Points on a hilly landscape, in no order, each with its height.
A ball rolls from a point to whichever of its 2 nearest points has the largest drop for the distance, and stops where none of them is lower. Distance is the straight distance between rows; heights are no part of it.
Q823 height 33.4: [179 157 162 190 181 116  72 127 132 133 152 129 171 124  79 121 118 128
 132 110  75 177 110]
Q764 height 30.0: [ 91 163 109 150 116 176 156 158 135 172 192 152  85 103 195 163 153 124
 112  74 170 134 151]
Q367 height 54.5: [131 153  90 159 129 105 141 120 114 131 104 125 114 108 130  49 167 112
 138 175 161 102 140]
Q247 height 41.1: [148 171 139 206 173 104  82 105 141 123 147 126 159 118  90  79 159 133
 136 100 117 150 157]
Q401 height 57.1: [126 105 150 115 165  88  89  98 146 104 115 119 171 143  93 143  60 163
  68  88 100 117 128]
Q497 height 29.7: [177 121 154 153 167 156  94  96 126 110 120  85 145 111  75 109 140 109
 162 139  77 131  99]
Q643 height 79.8: [155  89  77 145  93 108 192 102  84 130 130 124  89 112 124 123 163 114
  87 220 137 130 141]
Q879 height 65.7: [114 149  84 171 118 122 167 162 101 131 143 153  99 135 156 113 182  97
 128 187 153 107 146]
Q9 height 7.8: [ 89 103 165 133 156 119  59 149 160  81 146 161 162 208  96 170  95 162
 101 116  96 133 122]
Q535 height 80.5: [ 90 117 173 138 128 130  88 167 137 119 127 161 168 154 122 139 117 138
  93 109 145 131 101]
Q165 height 27.4: [144 141 120  77 104 122 151  84 139 126  77 122 167 105 133  67  82 106
 137 133 128 106 110]
Q554 height 20.5: [150 179 119 146 160  67  92  86 135 143 102 173 198 158 114  63 101 127
 136 144 112 153 126]
Q868 height 75.4: [111 121 115 167 127 174 118 169 105  89 136 139 107 142 128 124 198  97
 156 178 139 108 111]
Q210 height 12.9: [127 103 173  69 153 112  82  93 125 158 112 112 154 118 113 189  61 155
 114  69 107 131 112]
Q889 height 25.5: [109 113 167 167 166 125  71 142 124 100 124 108 139 136  85 118 164 136
 106 142 117 119 114]
Q980 height 81.1: [ 96 117  98 154 113 164 128 185 152  84 154 174 109 180 124 172 145 125
 133 100 123 102 126]
Q219 height 59.6: [134 138 116 144 130 128 193 123 131 176 170 103  46 108 172 188 125 126
 138 100 151 177 152]
Q123 height 38.4: [152 144  86 174 128 112 157 123 144 113 126  99 112 118  90 102 127 136
 151 130 119 115 144]
Q959 height 62.1: [110 112 143 131 117 141 154 129 120 157 175 106  30 107 167 197 158 120
 139 122 144 182 126]
Q789 height 45.6: [135 118 109 103  97 111 172 132 121 118 117  97 104  89 129 111 126 135
 127 119 150 120 145]
Q178 height 21.8: [103 123 164 199 172 136  72 160 153  99 153 148 171 148  91 120 157 126
 107 141 113 149 104]
Q967 height 64.5: [147  82 143 100  95 143 174 108 115 153 164  99  41  93 156 190 141 126
 139 138 150 190 129]
Q795 height 11.1: [126 125 148 118 165 104  72 133 120 138 106 182 207 178 116 108  84 138
 137 178  80 151  87]
Q353 height 14.7: [141 162 136 168 163 107  65 131 136 142 140 192 201 176 116  96 100 114
 144 183  90 165  92]
Q814 height 31.9: [125 203 112 123 109 156 120 154 133 164 124 186 188 152 184 115 115 109
 145  97 163 130 134]
Q307 height 59.8: [106  82 124 107 127 158 112  78 165  72 120  96 146 120  71 115  93 141
 109 139  74  94 109]
Q828 height 77.3: [ 88 116 162 124  99 154 110 164 113 115 120 167 159 151 146 114 161 120
 112 125 162 112 114]
Q533 height 18.5: [122 138 157 186 171 138  63 147 147 118 151 181 182 154 107 112 122 113
 126 161  95 162  80]
Q270 height 72.1: [125  50 157  30 109 129 132  95 192  72 146 104  63 118 148 153 117 121
  92 127 121  94 166]
Q954 height 31.7: [148 185 135 186 162  93  85  89 133 120 126 153 186 134 106  49 141 115
 153 129 118 143 125]
Q186 height 47.1: [127 170 109 119 112 154 168 141 123 188 141 142  94 125 207 176 130  91
 182 130 136 169 114]
Q653 height 55.2: [141 151 122 171 145  94 121  89 135 120 104 122 162  90  89  48 129 140
 106 109 141 112 140]
Q365 height 37.4: [131 141 133 103 115 123 146 134 116 134 105 115 143 118 130 121 117 143
 147  86 151 114 139]
Q767 height 47.8: [135 143 141 186 172  84  95  94 157 108 128 100 145 112  90  80 136 147
  88  96 134 122 163]
Q671 height 85.6: [165 118  58 174 119 111 168 110 101 139 138 118  74 103 112  97 163  88
 113 213 135 133 149]
Q78 height 63.5: [112 135 142 129  98 129 153 168 100 164 137 117  94  94 171 124 163 109
 115 120 176 125 141]
Q539 height 62.2: [119  88 127  69 115 148 142 101 141  85  91  97 143 106 102 104 107 146
 117 138  95  88 102]
Q137 height 26.5: [162 138 142 143 170 128  92  89 125 120  96 114 180 137  90  88 116 116
 168 174  84 134  85]
Q948 height 31.8: [170 121 169 162 189 135  69 107 121 120 127 100 151 119  78 124 120 128
 126 128  55 168  94]
Q979 height 57.0: [118 124 155  82  91 159 132 148 114 162 130 131  94 119 173 177 122 129
 191 114 135 159  88]
Q553 height 39.0: [126 151 133 149 144  89 112 141 132 128 111 138 194 141  96 102 106 154
 134 118 115 123 124]
Q190 height 73.8: [148  69 129  50  78 137 168 129 122 124 142  97  65 128 136 163 140 165
 141 124 117 144 126]
Q950 height 65.5: [130 112 132  68 128 132 127 118 116 107  77 120 152 131 125  94 127 138
 159 162 112  98 104]
Q791 height 39.7: [121 178 105 140 111 119 156 149 105 165 142 147 137 103 177  95 168 138
 113 100 168 121 183]
Q418 height 47.9: [ 98 133  99 135  82 179 164 174 113 143 149 184 113 127 186 137 165  96
 108 123 165 109 129]
Q883 height 19.5: [143 162 136  84 133 107 112  99 124 178  86 142 180 105 134 114  73 123
 157  87 147 135 121]
Q977 height 46.7: [106  89 173  79 124 140 119 103 135 128 108  87 132  67 118 114  97 139
  80  89 127 103 109]
Q717 height 35.7: [148 147 130 190 166 106 100 142 135 116 128 118 168 149  84 120 125 142
 148 126  93 142 111]
Q826 height 29.8: [136 185 123 132 141 108  90 118 135 137  94 178 194 185 127  89 120 114
 158 143 133 121 126]
Q242 height 72.8: [133 124  89 192 134 128 130 164  97 134 140 128  71 121 120 118 182 106
 116 179 156 112 144]
Q564 height 30.9: [124 144 148  77 113 130 124 145 108 156 101 136 156 140 154 138 115 130
 174 113 134 120 110]
Q698 height 66.7: [144  58 105 113  98 105 167 110 159  78 143  99  55 118 109 143 121 113
  76 180 150 102 169]
Q803 height 52.3: [138  94 150  65  86 161 158 101 152 147 124  93  86  62 137 148 112 126
 156 113 128 154  85]
Q604 height 73.9: [154  82 105 113  73 117 193 129  82 123 143 121  85 130 141 161 166 140
  86 190 152 142 128]
Q931 height 20.8: [108 144 150 128 127 144 110 148 147 158 161 119  92 124 147 207 120 140
 153  61 151 151 140]
Q115 height 36.7: [118 119 139 101 109 129 130  71 141 104  88 106 173  73  96  54  79 115
 108 125 110 108 114]
Q132 height 42.2: [161 135 108 143 126 123 137 112 116 114  98 112 105 113 106  68 151  96
 157 194 141 112 118]
Q652 height 37.9: [ 95 165  94 140 104 188 161 162 132 180 183 184 122 107 203 140 151  88
 116  99 154 122 143]
Q892 height 74.7: [141  62 144  55  87 125 160 114 157  94 142  96  53 132 141 170 126 142
 112 125 117 127 159]
Q258 height 15.0: [130 138 152  74 139 135 107 105 127 167 104 121 164 105 107 155  64 151
 144  71 126 138 116]
Q937 height 45.7: [147 171  49 185 145 110 173 143 123 116 122 117 114 144 122 104 156 114
 154 153 121 115 161]
Q134 height 79.2: [ 92 103 110 156  99 180 120 173 135  74 133 160 116 174 119 152 173 109
 142 143 115 109 115]
Q320 height 15.5: [135 148 122 112 141 105 118 161 142 131 137 134 165 166 105 175  85 165
 123  78 133 115 168]
Q920 height 24.2: [ 91 143 132 142 119 174 142 160 134 161 168 138  72 130 176 194 134 126
 137  57 158 138 142]
Q293 height 33.9: [170 136 137 153 155 149 108 100 111 111 100 106 117  97  84  81 159  92
 163 161 111 121 103]
Q39 height 58.8: [138 113  97 120 117 111 189 162 124 115 148 105  70 136 152 164 128 142
 105 111 146 120 182]
Q786 height 25.3: [146 164 123  88 128 109 119 126 124 135  74 147 172 169 139 113  94 121
 173 139 139 113 117]
Q244 height 51.3: [126 177 100 151 134 153 189 134 110 214 178 129  97 111 206 165 148 110
 154 115 135 166 147]
Q930 height 42.7: [128 171 117  95 105 170 153 149 121 176 128 169 134 147 198 155 120  89
 174 118 152 124 121]
Q180 height 56.0: [143 147 107 149 124 138 216 102 102 198 178 119  75 101 180 170 151 120
 113 129 137 180 145]
Q278 height 42.8: [ 99  96 151 113 132 131 102  81 140 103 101  92 156  83  95  77  83 137
  57 112 112 102 121]
Q663 height 82.6: [104 160 138 148 124 133  96 154 136 141 133 186 201 158 146 120 121 129
 101 100 140 134 109]
Q382 height 56.8: [105 130 101 154  98 150 178 181 102 128 148 151 104 157 164 137 152 112
 107 146 147 112 145]
Q537 height 63.8: [128 160 101 185 143  90 123 115 120 121 113 113 145  99 103  60 168 121
 135 128 142  99 154]
Q495 height 18.3: [125 140 144 104 126 127 118 150 134 148 138 128 132 135 125 193  93 152
 150  61 137 125 140]
Q379 height 64.7: [106 100 119  89  79 150 174 172  98 131 139 152  99 171 189 163 144 117
 140 146 126 145 126]
Q424 height 54.7: [128  92 160  60 102 148 133 105 124 152 125  98  75 106 149 172 113 143
 182 111 125 150  93]
Q239 height 49.7: [121  95 150  66 112 145 119 108 143 142 120  81  99  59 125 149 103 124
 128  85 146 134 116]
Q703 height 33.3: [147 135  96 145 137 118 136 106 133  90  95  98 155 116  73 100 108 129
 155 134 107 109 119]
Q685 height 71.0: [101 130 141 130 101 131 135 160  95 130 111 138 134 118 164 100 169 113
 131 152 170 107 132]
Q97 height 62.4: [129 163 116 142 139 131 139 134 137 191 165  96  71  88 173 164 145 142
 138  86 163 159 163]
Q859 height 6.0: [ 93  99 163 120 158 120  63 160 121 107 136 170 185 186  89 153  86 165
  98 151  78 143  85]
Q363 height 63.1: [145  87  87 117 112 105 190 124 122  94 144 109  48 124 124 158 137 128
  84 153 146 122 173]
Q987 height 29.6: [162 135 102 118 151 127 113  97 142 112  81 118 160 146  86  80 105 123
 176 159  92 110 100]
Q582 height 12.5: [117 135 111 165 147 105 117 151 151 100 133 149 157 188  84 177 106 164
 133 103 118 125 146]
Q656 height 69.6: [124  54 136  78 110 119 147  89 191  67 142  87  57 103 116 142 114 107
  80 156 141  90 171]
Q545 height 10.8: [126  93 173  65 150 114  96 109 107 139 106 116 176 137 122 151  84 174
 103 102  90 121 113]
Q506 height 12.4: [156 174 129  90 112  96 133  81 144 161  85 135 167 119 158  73  92 115
 155 104 148 122 130]
Q615 height 71.2: [121 132 139 143 138 155  98 145 116  93  99 133 137 153 116 111 176 119
 170 176 113 117  90]
Q453 height 69.9: [126  71 142  82  69 135 163 154 104 113 145 119  66 151 167 160 150 149
 135 146 120 134 135]
Q733 height 11.9: [118 191 115 150 117 138 139 144 127 154 120 174 169 140 178  84 154 122
 133 113 172 115 150]
Q902 height 68.4: [127 101 130 102 148 145 115 126 121  91  99 110 139 139  97 100 159 152
 161 180  87 109  83]
Q216 height 52.5: [120 142 135 141 164  75 112 103 169 108 126 103 151 116 103 115  99 159
  72  67 146 105 159]
Q548 height 30.5: [126 113 152 175 167 119  81 102 124  99 125  92 108  87  75  97 162 114
 101 145 135 102 131]
Q680 height 68.6: [156  79 136 105  78 125 192 130  83 151 152 111  54 118 162 168 160 138
  94 147 137 173 141]
Q559 height 38.3: [124 190 131  96 120 169 104 150 138 174 112 204 168 140 181 154 117  93
 157 107 170 137 111]
Q402 height 10.0: [120 116 141 171 158 122  80 163 157  80 149 143 146 193  81 176 125 140
 132 125  99 133 123]
Q455 height 58.4: [116  93 139 131 164 126  95  76 155  80 120  98 154 125  66 120  61 156
  88 122  75 120 123]
Q815 height 77.7: [121  99 101 166 117 140 143 162 113  92 141 125  70 140 115 142 182 124
 140 176 128 112 141]
Q753 height 52.6: [135 136  56 174 122 104 202 149 115 122 152 110  90 144 127 136 143 132
 114 158 121 123 163]
Q997 height 8.0: [ 96 105 162  72 150 112  76 124 100 127 111 151 190 173 107 142  88 181
 111 146  75 134  93]
Q542 height 55.0: [139 146 106 146 102 116 164 143  97 185 156 115  95  90 179 109 171 119
 102 118 171 126 177]
Q928 height 55.4: [125 124 159  93 152  98 108 103 148 112 116  96 150 122 120 149  82 144
  77  64 136 106 153]

For each start below, name the point where the ball stops.
Q424: Q506
Q643: Q733
Q242: Q859
Q453: Q859
Q931: Q859
Q535: Q733
Q950: Q767

For each start below, name every point that the ball comes to, in order.
Q671: Q242 Q879 Q382 Q418 Q652 Q764 Q920 Q931 Q495 Q320 Q582 Q402 Q9 Q859
Q190: Q453 Q379 Q382 Q418 Q652 Q764 Q920 Q931 Q495 Q320 Q582 Q402 Q9 Q859
Q615: Q902 Q950 Q539 Q307 Q455 Q401 Q928 Q216 Q767
